Each row is a point on a landscape with many peaks, with its height.
From any point a climber steps to the highest of the 2 points nearest to it. It stops when none of these is higher. Distance is the straight distance between rows; heights are no part of it.
zud (h 144): 110  97  129  163  137  125  127  177  117  130  127  115  119  140  142  125  135  114  77  113  144  119  151  107  150  133  132  127  114
damuf (h 231): 111  141  112  103  131  162  140  108  142  135  99  136  132  92  118  138  104  144  146  116  107  142  87  137  125  117  126  115  146
pesa (h 252): 145  128  139  98  117  143  116  80  156  126  117  130  138  140  124  133  117  128  184  127  125  133  128  136  116  114  124  123  131
nemid (h 242): 126  76  133  103  167  151  104  106  171  118  112  121  145  180  109  134  117  128  158  108  114  130  129  117  121  104  141  133  119
beli (h 467): 106  145  99  146  127  116  144  162  128  121  154  112  132  124  123  113  116  162  105  146  105  109  153  133  123  157  134  106  120
mose (h 215): 150  94  138  142  87  122  140  140  117  120  120  144  131  89  76  118  162  153  133  115  140  114  117  132  158  111  114  122  137
zagug (h 573): 156  169  127  100  125  101  133  78  139  132  151  135  133  163  159  128  108  124  151  153  126  134  145  149  97  143  135  145  138
Ropat (h 128): 136  109  134  156  136  131  138  163  136  134  136  119  106  144  162  127  124  105  70  111  149  124  146  106  147  118  142  151  115
Fek (h 163): 78  62  142  162  188  123  104  170  115  131  95  138  147  169  123  139  138  117  99  102  104  113  136  107  154  122  128  155  125
kepi (h 377): 162  99  120  118  119  121  138  100  172  117  119  115  121  142  134  153  114  144  150  134  140  128  135  133  134  119  120  124  108
Mok (h 45): 117  125  123  160  133  152  130  161  110  126  139  145  82  130  127  97  146  131  99  103  136  114  114  113  120  130  154  131  155
mot (h 220): 126  142  109  122  116  161  146  110  126  133  119  136  113  102  132  127  116  151  122  118  122  139  100  137  120  123  133  113  151
laf (h 414): 163  81  122  130  124  114  140  119  165  111  119  107  135  139  107  151  114  157  127  128  129  125  145  137  152  123  123  115  98
vumuf (h 383): 120  180  130  96  121  153  137  125  109  133  127  140  91  108  176  131  158  129  97  122  155  122  64  120  125  108  122  165  152
Vutif (h 232): 161  125  159  97  101  129  120  74  153  131  122  130  136  139  137  132  134  109  180  129  146  124  129  132  122  104  122  146  132
mota (h 205): 138  120  104  130  109  143  152  119  147  122  127  134  115  117  115  121  108  171  123  121  115  122  123  135  132  131  147  108  151
lil (h 306): 113  176  125  132  144  106  95  154  72  141  155  136  129  136  120  105  135  98  140  142  122  145  135  136  94  168  134  105  125
fen (h 433): 108  144  143  125  116  136  127  127  134  142  111  137  108  137  134  121  142  118  135  126  133  115  116  117  119  110  135  134  137
Lobi (h 91): 135  147  137  142  112  123  138  142  135  135  143  118  115  136  164  122  130  113  104  137  146  123  147  120  123  130  132  142  127
meb (h 337): 99  68  158  113  139  132  102  128  156  137  90  123  158  166  116  122  144  128  133  91  129  95  126  118  142  92  130  141  121
Bas (h 108): 109  139  113  127  139  145  137  139  150  127  100  127  89  133  153  147  112  121  100  119  124  120  104  101  137  97  148  148  123
sugi (h 260): 106  128  133  115  154  134  103  119  130  133  116  122  146  126  88  137  139  95  175  144  104  136  142  117  126  124  115  121  116
Miz (h 94): 125  153  104  131  137  149  136  133  142  129  115  115  94  112  171  157  105  116  100  130  131  144  110  112  132  113  130  133  121
Teza (h 353): 93  104  153  119  137  142  94  133  148  135  87  124  138  150  112  136  143  109  155  90  120  104  111  105  132  76  137  154  114
per (h 336): 149  182  113  115  131  105  138  73  106  132  128  128  133  85  171  158  103  125  140  142  125  158  111  152  120  138  104  125  116
bafor (h 57): 125  133  110  162  121  148  131  145  109  124  159  137  95  117  134  101  130  134  107  113  125  128  125  119  116  154  151  117  157
natu (h 563): 128  202  119  111  111  109  138  112  98  136  151  132  105  125  177  117  137  116  109  142  141  125  112  140  104  150  131  149  148
Burek (h 161): 99  85  123  153  144  131  132  171  110  131  122  131  134  141  103  122  138  128  106  114  124  117  136  113  153  130  130  123  129
rezev (h 255): 123  166  134  97  109  129  120  75  110  138  117  147  134  110  121  130  130  123  173  131  119  142  105  149  109  126  128  113  145
kado (h 200): 146  143  156  146  102  103  119  169  88  125  148  113  118  125  159  112  163  99  105  138  179  123  128  132  124  143  105  138  106
kib (h 445): 159  67  127  152  127  107  141  139  151  105  130  112  142  127  109  144  119  157  100  117  134  123  156  133  168  126  124  118  98
fot (h 480): 130  88  104  144  128  119  152  154  146  116  130  116  128  135  113  136  110  152  94  121  124  118  153  123  169  132  139  112  111
Dezim (h 203): 128  173  121  118  118  136  129  109  82  136  138  155  113  100  120  104  141  135  139  130  122  146  98  158  101  160  134  105  164
zam (h 225): 140  107  121  140  140  122  120  135  133  109  158  125  172  104  71  132  132  129  162  150  104  144  153  138  134  146  112  119  125
papip (h 460): 127  181  130  104  107  121  143  93  119  141  144  149  112  143  158  102  133  130  131  138  130  117  114  142  95  138  145  144  163
kodo (h 233): 112  87  116  100  148  153  114  119  172  112  115  128  137  169  96  139  103  158  153  98  110  118  117  126  133  101  159  121  127
mesid (h 432): 120  164  120  116  127  155  132  137  93  129  129  141  86  95  155  134  152  123  111  123  151  143  71  121  123  123  115  126  144
Lesab (h 240): 141  122  105  143  96  116  151  145  119  107  129  134  132  59  83  142  136  149  120  135  129  134  107  130  156  127  114  124  123
tili (h 286): 139  73  127  143  167  136  119  142  141  117  148  112  160  155  120  126  116  130  119  128  118  144  167  134  127  148  128  109  124
dov (h 208): 143  130  174  112  100  116  122  91  131  137  121  132  140  133  125  118  161  118  161  138  144  117  130  140  123  116  110  135  129
gobud (h 274): 134  149  134  155  109  91  117  164  91  124  154  118  153  94  103  118  140  128  130  153  128  135  146  143  123  169  107  114  90
Nos (h 79): 131  173  103  128  128  142  146  116  119  142  129  118  111  87  181  149  102  125  103  135  133  149  104  133  130  134  115  122  122
gaba (h 182): 88  49  125  122  174  131  122  154  121  118  120  124  189  140  85  130  148  134  120  126  112  114  155  130  153  135  114  138  131
koged (h 334): 141  137  124  119  120  128  130  109  152  130  121  123  116  137  150  143  109  124  139  141  132  134  136  126  124  122  125  129  124
Fazu (h 191): 157  122  117  128  103  134  145  98  144  120  132  137  130  106  101  129  108  171  153  127  113  131  116  147  123  132  128  113  149
rul (h 384): 113  141  133  150  139  123  114  167  108  134  149  114  144  137  132  116  125  106  122  142  123  133  159  125  113  158  124  114  104
Vazuk (h 126): 103  112  119  148  150  134  129  157  147  124  102  125  98  157  142  136  114  119  94  110  122  115  131  93  154  98  151  144  117
zaka (h 109): 145  126  138  144  136  131  140  150  146  133  142  114  118  158  169  121  118  94  92  130  144  120  148  105  126  126  135  168  125
selo (h 190): 140  100  164  137  111  124  123  124  124  134  115  130  135  133  113  110  162  115  136  129  148  123  133  133  127  123  106  127  132
loba (h 241): 101  165  128  87  132  155  120  90  131  144  91  134  132  105  137  139  118  122  155  114  109  139  77  137  111  104  127  127  137
Gam (h 247): 126  87  133  124  150  141  112  118  135  122  133  122  161  119  75  128  138  111  171  137  111  135  149  129  135  131  110  120  129
Nakop (h 15): 144  96  127  131  132  147  141  130  140  122  120  150  84  141  142  124  117  132  83  80  145  119  119  104  168  94  174  148  137
Zez (h 272): 149  149  126  106  113  124  128  65  129  132  122  135  134  109  126  143  112  136  176  138  117  145  118  148  110  127  116  114  138
sop (h 388): 131  169  131  126  145  112  118  126  126  142  144  126  130  154  155  128  117  105  135  152  122  138  157  129  101  140  135  134  126
gozof (h 257): 124  178  131  83  127  143  132  82  127  143  101  137  125  110  168  144  117  112  143  124  133  144  81  131  112  104  124  158  141
taz (h 327): 168  107  126  147  146  130  122  133  150  118  166  104  150  152  137  129  97  136  129  134  121  148  166  136  114  154  129  115  106
pamo (h 311): 153  152  133  107  103  146  154  114  137  132  134  131  96  126  172  139  123  125  107  126  168  121  102  106  135  95  132  184  149
met (h 485): 125  151  134  122  120  151  122  122  112  135  116  138  97  112  143  132  146  112  131  123  149  136  100  111  124  104  128  136  143
todop (h 174): 82  60  142  140  166  125  120  167  113  135  104  134  157  152  104  131  148  124  110  115  114  111  141  113  149  133  116  137  131
fekif (h 300): 130  142  133  123  118  115  123  113  130  129  129  125  130  123  123  136  133  117  155  151  123  135  142  134  123  133  115  115  123
bisi (h 31): 131  111  131  155  132  145  136  153  118  126  131  148  86  135  138  109  139  124  85  88  150  116  117  104  147  109  154  143  146
Gigo (h 213): 109  153  143  134  154  105  95  164  82  137  137  147  123  156  117  97  154  91  149  143  129  133  127  139  92  154  124  121  136
bevaf (h 222): 109  92  102  115  151  138  137  136  154  112  120  122  138  158  94  138  105  166  129  120  112  121  136  123  146  118  153  113  126
vumi (h 278): 129  153  132  113  131  113  107  102  114  131  124  124  138  110  101  138  137  99  180  150  116  147  144  133  123  141  117  109  120
dol (h 143): 109  136  153  133  117  105  123  152  118  140  130  125  134  152  128  103  157  121  122  149  139  107  144  136  114  147  112  120  128
zup (h 478): 138  161  145  107  122  120  126  87  140  137  140  149  129  161  139  108  125  118  153  139  124  131  139  135  98  131  140  139  150
dif (h 145): 84  98  135  158  168  118  121  168  133  131  96  125  124  165  134  133  134  116  99  112  114  103  135  96  150  109  138  147  112
Runu (h 265): 124  46  138  140  186  143  105  132  139  118  128  128  161  161  118  129  125  124  108  114  110  141  155  129  128  136  129  130  137
vimi (h 326): 118  76  145  109  122  135  119  119  159  131  102  128  144  146  100  127  135  137  142  92  131  106  130  126  144  97  139  127  127
pem (h 281): 143  174  134  92  121  149  139  94  136  139  126  134  112  115  172  148  114  113  130  130  149  136  83  107  119  94  130  186  149
ludef (h 204): 133  88  149  136  101  123  135  151  115  130  114  139  131  122  91  107  167  137  127  118  156  105  125  133  147  117  112  119  133
pesuk (h 72): 136  145  121  143  118  135  140  130  136  132  151  133  101  140  150  107  122  133  114  130  128  119  138  126  110  139  149  129  152
gol (h 514): 120  112  97  150  132  123  148  158  148  118  145  109  121  143  129  121  104  160  90  125  113  113  156  128  143  143  142  109  124
bot (h 299): 145  166  124  112  116  103  125  73  115  123  118  122  129  86  134  159  122  122  161  152  123  152  118  145  128  130  105  119  110
Ruvuz (h 370): 152  129  109  140  135  122  128  129  147  116  147  105  136  139  136  143  95  150  129  145  116  139  153  131  122  148  123  103  105
lin (h 195): 160  114  118  139  116  127  138  115  134  111  148  138  148  102  80  128  121  157  161  141  104  145  140  142  125  142  128  110  140
duder (h 301): 115  121  119  117  114  137  129  123  138  125  99  115  129  100  98  145  127  126  153  131  123  124  122  117  148  109  117  115  117
Nime (h 511): 118  159  135  144  154  120  104  157  117  145  152  126  131  157  154  110  129  91  118  143  125  134  155  120  96  149  138  140  118
fuvis (h 385): 93  135  157  111  117  132  106  134  140  142  94  135  128  156  126  116  146  117  145  109  136  94  107  111  113  89  135  146  131
sapo (h 210): 105  106  103  126  150  129  135  144  144  114  139  116  150  138  92  130  117  154  137  143  108  122  150  125  137  133  136  110  128
saget (h 68): 134  161  109  128  133  158  158  115  112  135  131  130  111  70  174  147  122  139  100  119  137  154  83  140  142  128  109  117  136
pup (h 387): 148  176  102  111  132  107  136  84  128  136  136  126  133  116  169  150  92  131  141  150  113  155  123  156  106  155  120  120  119
pela (h 275): 134  140  132  136  102  114  136  131  109  125  130  128  131  97  102  131  141  131  142  147  129  132  125  137  130  139  113  114  125
mafi (h 318): 124  146  123  148  128  109  114  155  113  123  163  109  164  112  112  121  127  131  137  152  111  140  164  136  122  167  118  108  96
nibe (h 345): 124  165  138  97  104  148  140  123  128  136  121  138  95  128  163  130  148  133  109  112  163  110  82  107  128  86  134  174  155
Zuleg (h 475): 140  186  124  139  100  107  133  117  91  127  155  126  114  111  164  120  132  134  115  143  134  131  125  147  110  159  128  125  133
meso (h 192): 91  71  116  131  180  128  123  157  136  117  133  117  173  149  90  130  128  141  129  138  104  125  157  123  142  133  127  121  128
vebi (h 171): 131  128  166  137  104  88  117  155  100  134  129  118  139  148  147  102  173  109  102  148  158  106  141  148  114  151  101  132  117
kagur (h 416): 144  141  100  148  113  119  143  137  137  118  154  113  130  106  135  128  94  166  112  145  105  133  144  148  122  156  125  105  113
pibe (h 398): 130  174  130  132  111  103  117  137  83  133  150  133  122  117  126  117  137  111  134  143  133  139  134  144  105  160  122  109  126
foru (h 3): 134  98  123  120  123  149  133  123  154  123  116  161  98  159  136  116  105  144  95  65  133  102  110  110  146  97  183  151  141
roz (h 312): 120  96  127  123  117  128  141  128  151  129  108  126  131  129  102  128  129  142  129  120  131  110  135  115  159  108  123  115  121
mek (h 256): 130  143  107  135  105  128  146  133  107  116  131  138  137  72  87  129  131  140  135  145  118  136  104  146  128  149  120  112  138
nuzir (h 235): 111  171  129  105  115  144  126  102  103  143  112  154  124  111  122  108  136  138  151  125  118  135  88  149  99  135  132  111  156
sobar (h 227): 150  98  127  148  99  102  151  148  134  111  122  130  135  87  81  133  147  159  113  125  131  114  136  130  165  119  120  131  114
ragiv (h 223): 144  124  149  154  100  107  126  154  109  129  135  110  125  108  145  133  147  112  105  140  160  129  145  123  140  134  103  127  97
kes (h 472): 154  167  117  106  140  109  120  91  140  132  144  126  132  148  156  144  97  108  153  156  122  155  149  137  104  145  134  130  117
Vefi (h 245): 138  135  133  163  110  108  110  172  91  124  141  105  144  99  127  126  133  111  120  141  142  133  150  127  137  152  105  114  80
Laru (h 253): 132  53  140  121  186  152  106  111  154  116  126  127  153  174  109  133  121  120  144  114  109  146  146  127  126  123  136  132  130

For each start below, name the point where the climber stops.
meso -> gol
ragiv -> Nime
mose -> fekif
Fazu -> met
Runu -> gol
pem -> met
koged -> gol

Call two points neighbours if one is among the 2 nearest of the other. Go from one point of each pair to the other, from neighbour to neighbour, staying as high as possible. Name the lowest point that can't be avoided.
fekif and natu -> selo
Nime and zagug -> sop
zagug and natu -> papip
